Each row is a point on a tangle of strands that fork, close into loops and nearly touch. The rows are in no order.
(in the rows, 128 means zero)
Two points are linked if the straight distance between their rows is under 125. Some points are linked to none.
(92): [118 119 113 191 199 114 150  72 169 162 156  83 118 147 148 125  69  87
 121  74  98 126 163 171  78 123 104 192 112 150 137 120 123 133 117 182
 127 182 112  64 128  59]
(284): [125  90 114 107 121  97 119 132 132 134 109 171 123 146  82 146 142 164
 142 137 129 118 111 142 150 123  99 134 117 129 108 128 127 143 131 116
 118 142 119 133  93 131]
(1172): [ 85 104 102 118 137  40 114 124 148 177 137 148 147 121 125 108 114 139
 130 118 168  98 140 136 115  87 106 160 120 168 106 115 132 150  94 129
 136 140  93 112 128 117]
(1216): [110 164 122 115 139  85  96 123 133 162 162 100 147 122 219  92  91  88
  89 126 177 132 127  94 108 112 154 140 133 142 111 110 146 113 115 137
 182  82  93 138 168 130]
(886): [101 158 145 142  93 115  91 163 167 143 124 148 149 115 132  88 119 122
 146 202 127 129 116  93 145 135 115 160  95 139 106 144 121 123 146 119
 176 103 183 200 125 166]
(747): [127 168 143  94 103 130 107 167 111 118 121 127 127 115 145 113 135 119
 128 139 116 168 152  74 143 166 151  77 100  98  91 121 134 117 172 106
 157  95 152 169 164 148]
(443): [158 136 191 144 124 147 122 147 127 113 153  89 144 182 136 138 139  98
  89 132 127 155 155 108 171  96 126 117 144 152 165 127 129 132 132 157
 127 108 157 149 137 136]
(520): [104 149 107  67 155  74 144 122 115 138 140 148 153  99 157  87 111 107
 113  77 186 134 112 117 112  96 142  72 143 111 112 101 139 133 116 111
 122  85 100 121 166 109]
(1465): [167 152 181 162 108 230 151 122 101 120 131  68 149  91 137 156 134 137
 148 172 124 104 163 108 114  90 157  99 206 168 193 163 111 156  95 172
 104 132 160 129 108 103]
(1356): [141 129 138 175 105 218 154 116 134 139 144 151 125  65 118 105 120 164
 206 171 139  92  83 131  62 114 150 154 195 142 142 159  91 135  90 116
 141 132 128 131  72 138]
(192): [174 124 112 157 132 197 128 107  96 127  93  95 109 134 141 123 124 102
  60  82  88 182 124 175 109 166 109 140 135 100 131 131 160 102 184 104
 134 144 104 118 125 133]
(1457): [154 126 150 135 116 139 125 155 111  96 137  96 146 191 127 152 139 105
  61 109 119 171 149 147 191 116 103 103 119 140 144 124 137 107 151 140
 120 129 154 149 125 146]
(494): [123 113 106 122  90 126 107 156 140 120 102 152 121 144  59 194 167 157
 105 138 106 107 127 144 174 149  92 158 112 126 101 140 147  89 164 114
 104 181 162 114  98 155]
(1472): [111 151 106 114 151  78 105 110 129 153 158  88 159 156 217 100  93  93
  63  99 167 139 129 124 130  94 124 116 137 143 114  98 157 109  91 151
 152  81  94 123 166 116]
(1228): [ 93 145 103  93 107  73 116 162 137 149 103 164 144  85 120  75 129 135
 111 156 140 146 122 126 165 147  95  86  70  95  63 112 133 103 147  87
 151  98 160 173 139 141]
(559): [134 176 140  88 152 106 126 118  94 134 135 103 135 151 180 149 130 107
 128 104 163 168 145  77 121 145 241 106 153 136 161 153 120 194  97 158
 118  99 136 100 142 113]
(62): [129 129 128 200 158 146 137 148 173 144 108 113 106 125  78 184 155 130
 104 109  82  84 163 146 126 125  62 193 138 145 117 118 171 109 144 127
 115 200 123  99 115  99]
(1390): [126 107  75  99  93 134 118 120  79 109  76 155  95  98  84 124 136 158
 112 110 125 137 107 175 146 183  96  93 102  56  75  95 140  84 162  86
 123 126 104 115 124 146]
(1243): [116  83 133 175 156 148 150 109 168 133 150 159 105 135  90 136 121 154
 211 147 120  68 100 145  81 111 118 193 151 153 170 145  84 180  73 156
 107 161 118 124  87  90]
(23): [114  95 106  88 182  78 163  88 135 119 151 163 164 133 150 114 100 134
 138  65 178 111  91 153  89  80 134 107 135 134 160  99 133 160 105 142
 107 126  73  96 136  78]
(1233): [131 110  99 100 146 100 141  96 116 149 124 152 138  96 139  90 103 129
 141  82 155 132  93 154  76 132 127 154 116 137 105 103 133 139 128 112
 144 129  72 110 129 117]
(1146): [127 165 162 109  95 151 103 174 107  92 127 106 128 128 147 145 148 110
 126 146  97 178 165  80 145 179 166  81 100 101 128 129 125 101 187 120
 140 122 194 161 166 177]
(574): [126  58 102 114 127 161 142  91  99  41 113 152  83 164  91 154 157 182
 151 136 117 116  92 142 132 156 126  89 111  54 151 115 115 110 166 108
 114 130  88 114 123 125]
(301): [130 145 105 128 158  99 116 105 124 144 145  73 160 176 198 111  96  98
  52  76 143 150 132 147 142  90 108 120 141 150 123  98 163 116  91 154
 134  89  93 115 158 113]
(1122): [ 99  77  90 130 123  97 148 124 145 166 110 187 104  75  97 122 153 163
 198 127 117  90  97 143  90 128 116 195 106 153  82 102 136 145 124 104
 134 186  82 105 111 129]
(1396): [122 173 158 146  95 139 103 152 146 141 143 139 134 107 144  87 116 116
 161 191 139 127 120  76 118 120 151 143 142 145 117 158 115 137 138 118
 171  91 162 182 131 161]
(1372): [129  93 134 119 104 133 108 129 139 115 117 174 117 155  70 155 143 161
 161 157 121 109 101 134 150 130 107 148 131 124 133 143 115 137 136 127
 119 147 138 143  85 148]
(1024): [140 117 128 148 106 196 140 112 125 120 140 172  96  82 110 104 127 161
 218 161 129 105  60 126  76 138 160 159 168 120 127 150  96 136 108 104
 149 133 101 133  90 160]
(414): [110  79  97 113 189  67 157  89 152 133 149 157 159 150 138 126  96 144
 139  74 159 104 110 169  98  82 114 131 120 151 158 105 127 163  94 155
  97 148  78  87 129  67]
(181): [106 106  92 159 154  97 166  76 158 171 158 144 126 105 148 112  79 107
 173  89 114 124 138 166  46 136 133 220  90 166 109 105 125 125 134 161
 142 187  92  75 123  79]
(1197): [142 150 174 163 166 141 103  97 148 148 186  47 133 165 164 117 100  92
  85 116 163 119 153 131 119  86 129 159 167 156 186 119 136 138  69 188
 152 110 108  98 154 103]
(1165): [132 141 113 151 117 104 109 129 119 166  99  91 135 149 157 127 130 108
  45 110 112 157 144 149 157 135  80 168 121 144  93 116 155  98 118 118
 146 116 120 140 121 139]
(1453): [149 139 111  72 161 136 143 118  79 119 115 116 120 141 164 142 130 115
 116  55 136 156 133 100 107 137 187  73 149 105 136 119 145 155 132 124
 111 110  86  94 161 100]
(159): [154 150 177 144  83 173 101 135 128 135 126 112 131 110 114 135 138 107
 104 167 121 149 129 116 137 131 116 148 149 135 141 150 124 106 152 128
 145 113 172 165 112 162]
(190): [129 122 123 127 123 193 162 113 116  93 157 182  93  95 125 110 133 176
 239 153 139  89  66  87  72 133 195 137 170 117 135 154  88 151  87 108
 141 135  86 119 104 152]
(1438): [134 103  90  88 191 106 182  77 115 107 130 161 148 111 165 110  93 118
 132  44 147 134  84 160  72 110 137 101 122 112 144  94 139 134 125 134
 106 131  73  90 148  75]
(393): [105 123  97  76 139  64 149 127 116 148 124 172 141 100 116  74 120 129
 116  89 172 135 106 149 132 108 109  77 127  99  98 110 125 121 110  92
 109  95 112 123 144 118]
(1481): [128 132 180 112  98 141 110 152 150  88 147 166 146 167 108 133 127 141
 178 174 122 122 123  91 153 126 136  92 127 125 140 145 110 144 149 136
 125 125 187 174 122 171]
(1402): [122 125 106  86  86 121 109 133  96 130  99 167  94  78  90 100 129 146
 136 128 142 137 102 137 139 172 109  94 103  68  60 100 127 106 160  90
 147 106 110 140 129 158]
(1538): [115 145 107 130 103  81 122 174 131 124 107 115 165 154 142 154 145 117
  57 135 105 151 155 148 213 140  80 114  68 145  86 121 151  70 132 113
 122 130 182 164 125 146]
(530): [105 153 136  93 147  73 122 155 150 135 157 124 171 146 188  85 115 114
 122 146 162 136 140  75 151  96 158  80 106 135 121 109 137 146 130 132
 150  76 140 156 178 111]
(745): [114 135  97 147 134  74 150 160 143 129 109 125 146 164 106 182 156 150
  77  99 100  95 176 168 191  72  73 100 115 163  94 123 183 102  95 104
  87 158 128 115 124  98]
(1196): [117 143 124 160 136  92 140 175 153 120 120 113 139 174  89 198 157 145
  78 102 110  82 181 144 196  88  63 133 116 169 103 124 183 100 106 122
 107 172 133 119 123 104]
(673): [160  89 151 184 140 216 152 111 142 106 115  76 114 114  86 172 138 105
  96 144  97 116 140 187 131 136  83 143 146 124 214 158 115 137 151 179
  86 177 148 125  99  94]
(1136): [157 123 136 185 137 193 149  93 148 153 146 126 122  75 123 110 101 137
 183 150 126 108 105 157  51 119 135 185 168 152 159 146  94 142 106 133
 134 135 117 118  93 110]
(191): [152  66  93  97 181 158 173  81 101  68 126 158  89 127 143 128 123 143
 159  84 125 128  89 126  83 145 158  82 109  79 138 112 113 139 142 115
 108 128  62  92 155  83]
(1247): [123 148 158 157 139  97  99 139 151 163 170  60 137 187 196 105 106  90
  63 143 149 127 154 122 171 106 107 151 130 148 142 110 133 100  81 188
 167  88 126 133 156 122]
(759): [138 140 190 131 130 137 120 137 148 111 170 139 147 182 122 123 117 128
 173 157 151 106 138  83 146  78 157 115 167 162 168 149 107 183 105 159
 119 107 157 151 130 126]
(562): [150  77 101 111 126 153 132 114  98  82 105 146 102 163  96 147 141 160
 119 111 115 140 107 163 141 153 114  96 121  81 139 122 133 114 167 109
 114 142  98 123 118 124]
(1095): [164 151 176 178 169 177 127  86 144 149 168  37 134 131 156 120 102  96
  93 115 136 127 155 140  95  92 133 157 174 154 200 127 135 146  97 175
 139 118 111  94 145  94]
(165): [129 150 144 154 117 101 107 148 134 163 133  75 142 167 190 111 119  91
  49 140 124 154 147 126 172 128  94 154 118 144 115 114 141  87 112 149
 161  88 135 154 144 137]
(179): [130 146 103  96 127  97 122 135 107 139 114 118 149 128 154  96 119 110
  75 104 137 167 131 129 156 131 104  87 121 118  83 106 150 105 133 100
 134  84 117 157 153 129]
(839): [113 187 165 125 139 112 122 155 134 134 152 102 156 156 196 115 133 111
 150 171 139 151 164  53 137 126 228 117 128 159 162 158 114 183  97 162
 134  96 189 134 164 126]
(1214): [131 145 133  93  95 155 120 129  52 104 100 102  78 150 130 159 151 135
 141 111 112 170 175  98 125 196 211  74 135  73 154 148  98 141 152 133
 116 109 131  99 143 147]
(1201): [138 155 125  65 146 121 130 125  71 125 116 101 122 154 165 152 136 110
 117  77 142 179 154  90 133 162 223  71 140 110 146 140 122 177 117 145
 108 103 123  97 151 108]
(885): [136 112  79  97 135  93 152 130 100 111 107 142 145 160 106 132 135 142
  84  93 121 152 138 194 183 107  97  46 118 111 119 126 146 106 113  96
  82 119 128 126 125 114]
(801): [108 146 126  63 128 109 152 129 116 114 151 183 112  91 135 109 124 148
 211 131 176  88 103  62 102 120 210  90 145 114 122 138  98 183 118 123
 135 110  93 127 136 142]
(154): [ 93 153 160 153  88 119  92 169 181 144 123 141 154 125 113 119 128 119
 135 203 120 114 130 105 158 135  91 178  98 151 123 153 117 113 127 142
 155 121 212 187 114 166]
(373): [116 120  97 174 195 104 136  78 155 153 148  82 139 164 164 123  71 103
  97  55 108 133 151 176  95 106 100 174 112 153 137 110 144 136 101 178
 125 166  97  69 136  69]
(1267): [121 146 115 137 113  98  98 113 129 180 136 123 129  85 156  81  97 106
 119 131 166 134 116 128  83 135 128 195 130 157  88 122 130 123 123 106
 187 106  89 139 130 157]
(93): [154  97 100 101 132 123 135 125  98 102 108 138 133 171 110 140 132 147
  95  93 121 147 124 168 161 128 102  75 124 108 131 120 143 119 144 111
 106 128 109 132 120 116]
(86): [115 134 140  85  77 140 109 145 108  78 122 151 112 127  92 141 135 152
 163 152 120 127 134 101 148 179 135  64 105  60 102 109 120 101 194 111
 135 108 152 149 144 182]
(1528): [114  72 100 116 106 142 123 104 118 106 103 185  78  98  76 132 151 177
 195 157 116 109  59 143 118 164 124 155 108  91 102 117 112 128 129  99
 139 156  90 121  96 152]
(198): [147  88 135 202 166 190 162 111 160 131 105  87  98 117  88 179 140  95
  99 133  79 112 153 189 122 152  76 164 130 121 175 156 125 134 152 171
  80 194 147 105  99  83]
(1378): [135 154 179 126  94 165 103 181 116  75 141  92 146 133 149 155 150  93
 108 150  95 171 155  93 154 156 147  93 102 119 154 128 113  78 195 130
 127 140 219 157 157 192]
(1403): [107  78  94 126 110 115 129 124 133 148  94 191  86  79  83 133 161 170
 193 146 111 104  73 144 111 152 116 180 106 124  82 110 132 135 128  96
 134 183  91 111  97 146]
(280): [126  99 101  88 124 102 145 108 114 148 119 173 117  71 113  86 118 145
 169 103 159 122  78 147  87 146 127 150 109 123  93 104 121 144 128 102
 150 129  69 118 124 137]
(1130): [154 125 135 142 157 123 120 112 128 135 142  88 147 179 151 123 108 113
  78  84 134 150 132 145 133 100 113 140 147 148 146 117 148 147 114 145
 130 112  97 116 136 103]
(381): [101 136 103 115 105  68 102 133 128 178 114 146 133  80 135  74 114 120
 125 146 161 131 113 121 116 139 115 163 107 139  62 119 131 130 133 100
 172 103 103 158 128 154]
(1111): [147 175 158 140  73 207 136 131  81 130 107  96 135  69 148 152 149 143
 161 188 115 147 161  89 108 146 195  89 189 135 153 193  99 128 115 137
 114 126 190 124 101 158]
(916): [106 127  74 141 153  56 156 136 137 154 104 149 144 127 117 137 149 153
  97  90 108  99 156 175 152  64  82 101 126 155  88 117 180 102  87  84
  76 153 108  93 133  93]
(613): [116 132  95  98 137  61 155 139 123 126 124 147 163 156 118 109 134 126
  83 106 130 153 144 183 194  90  98  42 112 118 111 125 141 101  93  89
  81  98 156 139 139 115]
(1464): [137  49  94 139 144 160 146  79 120  84 117 170  70 109 101 130 139 162
 183 140 104 124  62 150  92 172 133 147  95  87 117 120 103 130 141 108
 127 156  79 111 112 122]
(718): [154 117 168 128 148 140 128 118 142 113 166 142 135 180 115 132 116 144
 160 126 149 105 118 112 127  84 146 132 172 153 178 137 109 184 109 151
 117 117 113 134 120 103]
(1329): [ 91 105 108 136 139  54 123 149 157 170 122 159 132 126  97 142 147 160
 137 128 141  78 156 129 134  80  84 154 122 169  86 110 152 139 108 113
 122 159 100 109 118 113]
(1440): [112 127 161 175 119 151 113 130 157 156 121 115 122 119  64 147 136 135
 158 163 124  82 138 144 117 107  85 188 168 157 165 153 110 149  80 157
 121 151 158 139  87 111]
(721): [103 160 123  70 147  80 130 147 124 136 143 130 155 118 173  92 121 107
 118 113 165 146 137  78 135 108 164  62 124 114 108 109 137 145 131 118
 134  78 127 139 177 106]
(1069): [157  72 105 109 185 155 179  74 122  78 146 168  98 114 148 124 112 135
 181  92 130 123  74 123  62 147 169 122 106 105 137 116 104 147 136 124
 120 140  63  99 140  88]
(1009): [155 118 134 167 147 150 129  94 146 158 134 125 118 109 124 114 103 125
 146 118 120 130 113 159  67 128 122 198 139 148 147 132 115 146 124 131
 142 139 102 113 105 111]
(1011): [164 155 163 181 134 219 149 104 127 136 149  70 150  81 139 130 104 144
 163 167 144  87 150 126  81  91 142 128 210 169 189 151 110 159  78 162
 120 123 134 121 107  84]
(869): [129 168 171 173 121 150  97 117 150 163 175  76 135 110 163  98  97  99
 125 180 174 100 154 103 107  91 139 166 181 168 166 147 112 126  71 161
 167  94 134 137 142 129]
(307): [105 176 136  79 121 110 123 160 127 127 133 151 125 101 151  99 123 135
 191 156 137 131 143  46 124 151 206  76 107 110 109 147 109 179 137 119
 147  98 149 150 158 142]
(1549): [158 126 113 101 183 138 152  94 108 114 132 129 134 132 171 128 100 116
 129  52 137 143 104 126  78 125 166 111 141 120 144 109 146 152 142 127
 122 121  70  94 149  87]
(884): [147 147 201 144 142 127 129 167 138 106 173  81 156 200 162 130 140  93
 101 140 129 151 169  88 179  87 147 102 131 164 166 115 127 141 114 180
 125 100 170 145 161 130]
(202): [106 177 122  72 105 118 114 166 111 136 119 150 107  74 144  99 126 131
 158 133 136 144 153  59 123 167 177  63  92  81  81 124 113 148 155 109
 151  83 131 146 169 136]
(344): [130 164 193 150 136 120 123 184 152 128 166  79 159 178 207 105 138  94
 108 171 116 147 166  76 168 105 153 119 103 156 165 108 130 118 118 173
 154  89 178 156 179 132]
(1431): [143 131 116 153 119 126 104 116 119 172  89 120 119 110 123 122 131 122
  84 111 108 153 125 156 111 154  93 193 123 137  89 123 152 114 141 102
 151 138 110 125 105 141]
(768): [127 131 123  82 130 152 150 115 105  96 144 178  90 104 129 123 135 166
 226 134 150  93  88  69  91 137 207 108 153 109 129 144  93 169 106 116
 131 122  79 116 123 145]
(912): [115 172  88  91 144  85 143 139 112 134 129 105 162 130 185  81 122  94
  64 102 127 172 138 137 175 109 110  53 121 114  95  98 152  87 108 105
 115  64 134 158 180 119]
(513): [101 145 117 143 100  82 103 171 158 159 100 142 136 126 103 163 160 132
  94 153 116 108 155 113 171 125  75 174 104 157  66 123 160  91 137 109
 136 150 154 141 111 146]
(1266): [167 118 123 171 117 201 125 114 108 134  92  84 115 124 123 142 139 100
  41 101  86 173 130 190 124 159  89 158 127 109 149 145 154  99 185 120
 121 161 129 118 108 136]
(261): [108 180 152 102 130 111 124 156 130 124 140 133 144 140 169 111 125 129
 185 168 135 142 151  49 131 139 225  93 125 140 145 165 106 196 110 140
 134 105 181 147 154 140]
(253): [133 121 119  85 100 130 118 127 105 130 116 170  94  82 102  99 123 147
 168 132 150 127  86 117 113 156 137 115 122  92  81 113 119 133 149  98
 155 109  87 141 125 156]
(371): [ 98 144 120 142 111  62 116 176 157 151 111 124 152 154 130 157 146 126
  79 152 116 119 166 124 196 117  75 141  86 161  83 122 156  91 115 122
 132 132 166 150 123 132]
(1526): [124 134 179 138 101 136 105 185 171  86 146 118 173 154 112 155 132 109
 113 171 110 132 135 119 183 139  90 133  75 154 156 137 104  97 147 150
 119 143 237 173 131 186]
(12): [ 95 112  82  90 139  46 154 130 119 160 109 183 134  98 100  85 137 144
 121  93 155 129 110 167 140 105 100  90 122 104  91 118 132 112  95  81
  93 122 119 106 130 118]
(1306): [ 82 125  98 100 104  53 116 147 135 172 112 167 135  72 114  70 127 129
 131 155 160 125 110 121 138 133 108 131  92 122  59 116 126 132 137  95
 158 109 128 161 127 148]
(410): [104 130 103  85  90  93 111 151 120 127 102 168 127  92  91 103 131 147
 123 147 139 142 122 139 168 165  96  72  79  70  63 107 130  95 159  90
 135 108 155 155 131 157]
(775): [174 148 144 129 111 193 120 119  95 129 116 123  86  92 124 129 138 130
 148 127 116 152 115 108  85 161 172 131 166 103 131 148 128 122 158  97
 149 118 106 120 125 150]
(8): [163 105 130 166  96 238 126  91 115 104 107 125  91  73 101 148 145 145
 155 172  96 127  86 160  81 163 137 146 160  85 157 153 117  95 169 113
 129 145 128 121  97 146]
(145): [133 122 135  80 115 150 132 122  67  84 113 121  84 169 126 163 156 150
 161 115 115 146 159  88 130 171 201  62 139  76 161 139 106 148 151 129
 109 117 116  98 144 136]
(1033): [131 138 119 118 107 108 122 166 116 102 123 108 161 163 142 143 132 109
  58 123 113 172 147 150 203 142  92  90  83 131 104 116 141  78 152 115
 126 119 175 171 132 154]
(1096): [137 137 132 116  88 159 114 129 113 126 128 171  96  86 101 100 125 146
 197 159 138 119  78 108 104 152 154 143 150 111  95 141 110 136 138 101
 161 118 105 153 107 175]
(217): [120 136 148 151 167 101  90 104 152 153 183  62 135 186 170 116  89  97
  74 110 173 113 150 135 138  89 114 155 145 154 164 112 139 128  56 195
 161 116 104  99 150 107]
(957): [179 114 167 172 128 216 134 109 127 123 121  80 120 113 110 149 136 114
  94 137 103 136 136 163 117 121 108 141 160 129 200 147 124 135 152 152
 112 146 135 130 109 110]
(1487): [143 153 155 118  80 186 116 135  66 101 107  95  87 121 122 164 163 124
 133 136 102 166 162 101 116 178 190  94 157  85 160 158 114 105 181 120
 122 127 151 116 134 170]
(1433): [168 133 100 125 123 178 124 117  74 119  89 101 107 135 139 118 123 112
  73  72 102 178 125 155 119 168 116 109 133  92 108 115 163 101 175  94
 134 125  91 126 141 139]
(477): [167 168 162 150  92 222 139 122  94 140 114  80 138  68 148 152 142 138
 147 176 118 134 159  98 101 117 175 106 201 154 168 177 116 136 114 141
 116 121 162 124 105 133]
(1292): [130 122 156  94  88 135 108 148 126  77 134 153 135 156  96 145 132 142
 155 158 120 136 128 105 157 154 130  76 112  96 124 125 118 112 182 121
 128 124 170 162 129 181]
(347): [131 104 137 210 198 132 166  82 175 161 145  80 103 131 114 138  92  86
 139 108  88 109 167 170  84 132  98 190 129 144 151 131 112 146 117 179
 106 181 124  78 114  58]
(1031): [112 161  90  88 157  68 158 137 125 127 147 123 168 148 160  83 123 100
  77  96 140 164 135 161 185  81 117  35 129 114 119 110 145  97  86 103
  89  66 146 140 175 112]
(1270): [133 138 190 133  94 163 100 180 150  61 157 113 168 143 125 156 134 110
 128 169 105 138 135 104 156 141 125  98 101 135 168 133 101  91 177 143
 110 149 236 163 150 202]
(1377): [ 98 105  76 112 150  46 167 135 128 158 103 186 133 105  97 111 158 158
 127  92 131 108 125 178 138  87  99  97 123 124  91 122 149 104  90  71
  76 149 116  86 125 105]
(1541): [129 111  59 134 113 122 125 137 104 122  66 145 119 126  94 167 159 155
  82  98  91 126 130 182 158 158  90 125 104 112  81 120 180  80 159  86
 100 179 121 105 108 131]
(618): [150 148 152 129  79 158  95 142 112 127 115 112 123 115 115 136 139 105
  79 147 116 169 127 125 145 162 110 145 128 111 112 136 136  84 179 108
 151 120 159 165 120 172]
(1041): [117 155 121 134 124  94  90 110 134 180 154 105 134 105 197  86  87  90
  94 129 172 131 125 115  89 125 138 182 133 154 104 120 133 108 113 123
 194  94  89 133 146 148]
(485): [149  84 121 105 170 139 163  87 133  95 157 173 116 124 140 121 116 150
 191 104 150 105  74 118  72 119 166 139 132 132 158 122 105 169 118 130
 122 135  66 112 125  98]
(221): [123 142 177 152 114 112 118 193 170 106 141  96 166 165 128 156 136  96
  82 162 113 139 150 128 204 133  78 149  69 162 153 124 112  88 127 163
 129 132 222 165 130 166]
(139): [108 103 132  71 110 144 144 116  76  55 114 143  82 164 106 160 165 175
 179 131 120 113 147  83 136 155 173  40 123  50 147 114 102 131 155 119
 106 102 105 100 146 142]
(1394): [108  83 121  93 108 159 140  98  93  36 120 153  78 154  86 150 161 190
 181 146 120 101 108 103 132 149 145  73 117  44 143 107 105 114 159 108
 118 110  88 110 132 144]
(541): [116 106 125 110  73 143  95 139 141 105 113 162 127 145  50 178 155 157
 148 169 111 101 100 138 164 158 105 158 119 109 122 150 117  99 163 125
 111 163 179 129  89 180]
(441): [146 142  82 103 126 124 118 116  84 142  88 121 128 106 138  95 113 113
  75  76 122 167 118 158 129 151  98 108 122 106  72 104 158 104 139  91
 132 105  93 137 139 137]
(1170): [106 144 161 158  89 159 104 145 162 156 106 118 131  99  58 166 153 125
 128 177 116  87 136 130 141 124  77 196 152 153 138 159 121 114 109 149
 120 158 190 144  87 141]
(1359): [110  74  89 144 195  69 164 102 163 141 141 146 140 153 129 145 103 142
 148  76 124  94 139 165  99  97 100 151 110 159 135 110 129 159  98 158
  91 173  82  76 125  56]
(1325): [134  97  59 130 115 137 123 115  89 120  61 148  97 106  97 137 141 152
 103  97  98 142 107 188 136 187  94 126  97  80  80 107 159  88 164  88
 117 163 101 104 114 135]
(859): [134 131  66 147 119 125 131 143 109 123  76 117 134 150 116 172 154 136
  53  83  85 138 153 185 173 137  80 125 109 136  95 132 184  89 141  97
  93 173 123 117 110 128]
(430): [148  99 141 209 180 162 162  90 166 156 117  87 104 118 104 147 111  95
 121 123  84 118 153 179  94 137  90 183 133 135 163 138 117 148 131 165
 103 172 131  97 102  71]
(1412): [127 129 134 150 107 140 116 161 147 125 110 117 125 151  64 197 165 131
  75 123 103 110 150 148 176 135  77 173 126 148 135 146 145 100 144 135
 105 181 167 117 101 137]
(1263): [111 110 154 181 144 152 131 122 164 146 134 124 115 126  67 143 127 143
 186 156 120  68 129 152  99 109  96 189 170 154 179 150  99 167  67 163
 111 162 143 130  86  88]
(1000): [119 126 179 128 109 136 114 143 156 108 157 171 148 172  98 118 114 142
 193 177 139  93 116  97 148  93 132 120 152 148 146 156  99 175 112 147
 127 117 171 174 105 148]
(1475): [130 183 158 117 146 112 119 128 116 140 157  97 145 151 186 140 130 104
 131 132 162 151 153  65 121 115 230 125 165 158 160 153 128 181  98 161
 128  96 141 107 148 117]
(465): [ 79 114 114 110 127  42 104 129 158 159 164 151 155 121 140  81  94 125
 144 153 191  93 126 111 124  84 135 145 122 162 117 129 113 164 108 138
 162 108 112 151 133 133]
(471): [133  39  98 149 160 153 172  72 147  94 140 185  82 108 112 126 129 147
 208 142 105 117  61 144  77 159 140 169  90 119 117 125  88 146 116 123
 117 165  85 113 108 111]
(953): [124  49 111 154 159 142 163  92 158 113 145 183  94 124 105 132 132 160
 212 144 109  95  72 145  79 133 133 186 111 141 139 131  87 166  97 137
 109 168  94 119  96 103]
(1133): [143 111 144 110 171 128 147 101 140 102 175 161 134 158 143 135 110 147
 183 107 167  93  94 106  92  89 176 132 163 150 182 127 110 192 107 149
 118 126  82 115 125  91]
(1533): [149 106 140 151 173 119 128 117 144 126 151  93 144 198 121 136 111 128
  92  83 135 133 139 156 146  95 101 139 141 152 168 121 138 166 101 164
 114 126 100 109 128  84]
(526): [157 114 121 182 120 195 125 109 135 156  82 100 107  83 100 158 146 109
  74 126  76 144 129 187 107 165  87 194 122 116 136 145 147 101 175 125
 116 180 142 103  93 127]
(527): [140 168 166 127  68 188 121 138  75 111 108  91 112  98 132 163 158 123
 149 172 101 161 166  90 118 168 200  88 164 105 162 177 100 113 153 133
 114 127 193 123 122 176]
(69): [ 93 142 131 110 139  65 104 143 166 143 172 136 166 138 174  73  94 115
 137 166 181 106 131  79 139  83 153 118 113 151 129 121 121 157 122 141
 170  85 132 163 161 122]
(141): [101 123 125  75 131  81 149 120 138 123 169 186 142 100 133  90 108 139
 199 131 197  77  91  88  99  88 182 113 147 141 130 127 105 184 119 131
 147 113  91 145 133 139]
(535): [125 167 171 127 141 117 126 197 141 126 148  83 165 170 223 103 145 102
 105 156  98 168 162  75 166 126 159 102  81 142 150  97 142 109 135 150
 157  92 178 162 185 134]
(238): [120 144 143 155 127 111 131 180 166 117 122 116 131 166  63 207 165 141
  92 119 110  75 174 128 194 105  65 160 124 164 118 131 164  96 126 131
 109 182 157 119 116 123]
(944): [146 127 117 182 123 160 113 114 133 176  81 115 108  89 107 142 143 116
  91 120  82 143 126 168  96 158  91 214 120 129 105 130 154 108 156 107
 138 170 125 105  95 133]
(230): [149 169 180 142  91 169 109 141 130 132 139 118 134 111 136 121 134 112
 137 176 126 142 133  84 125 121 149 130 161 141 139 158 121 124 142 125
 145 104 172 167 126 158]
(948): [154 129 115 124 162 128 128  96 117 140 131 112 143 135 160 107  93 115
 106  69 137 150 111 142  86 122 130 146 137 136 123 109 148 141 138 121
 142 118  77 111 139 109]
(101): [ 95 150 144 146  86 115  92 168 171 156 108 139 135 118  81 162 153 122
 119 180 114 101 140 106 168 135  80 196 113 155  98 150 132  99 135 132
 134 149 196 153 104 164]

A tip is a point with one link. Name the tips that can be reached along the links from each point below, in the order of the rows.
(139) => (1095), (1011)
(12) => (284), (1329)
(1396) => (1122), (618), (535)
(430) => (373), (957)
(1292) => (191), (86)

How many points has the smallest loop of links through each point below? Write none if it is on no loop.
(1402) => 15
(1172) => none
(1440) => none
(1541) => none

Name the points in between on the shortest way along the links from the first point to the second, in order.
(768) / (414) => (190), (1024), (1096), (253), (280), (1233), (948), (1549), (1438), (23)
(559) / (307) => (1475), (839), (261)
(1172) / (12) => (465), (69), (530), (721), (520), (393)
(1396) / (371) => (886), (154), (101), (513)
(673) / (373) => (198), (430), (347), (92)
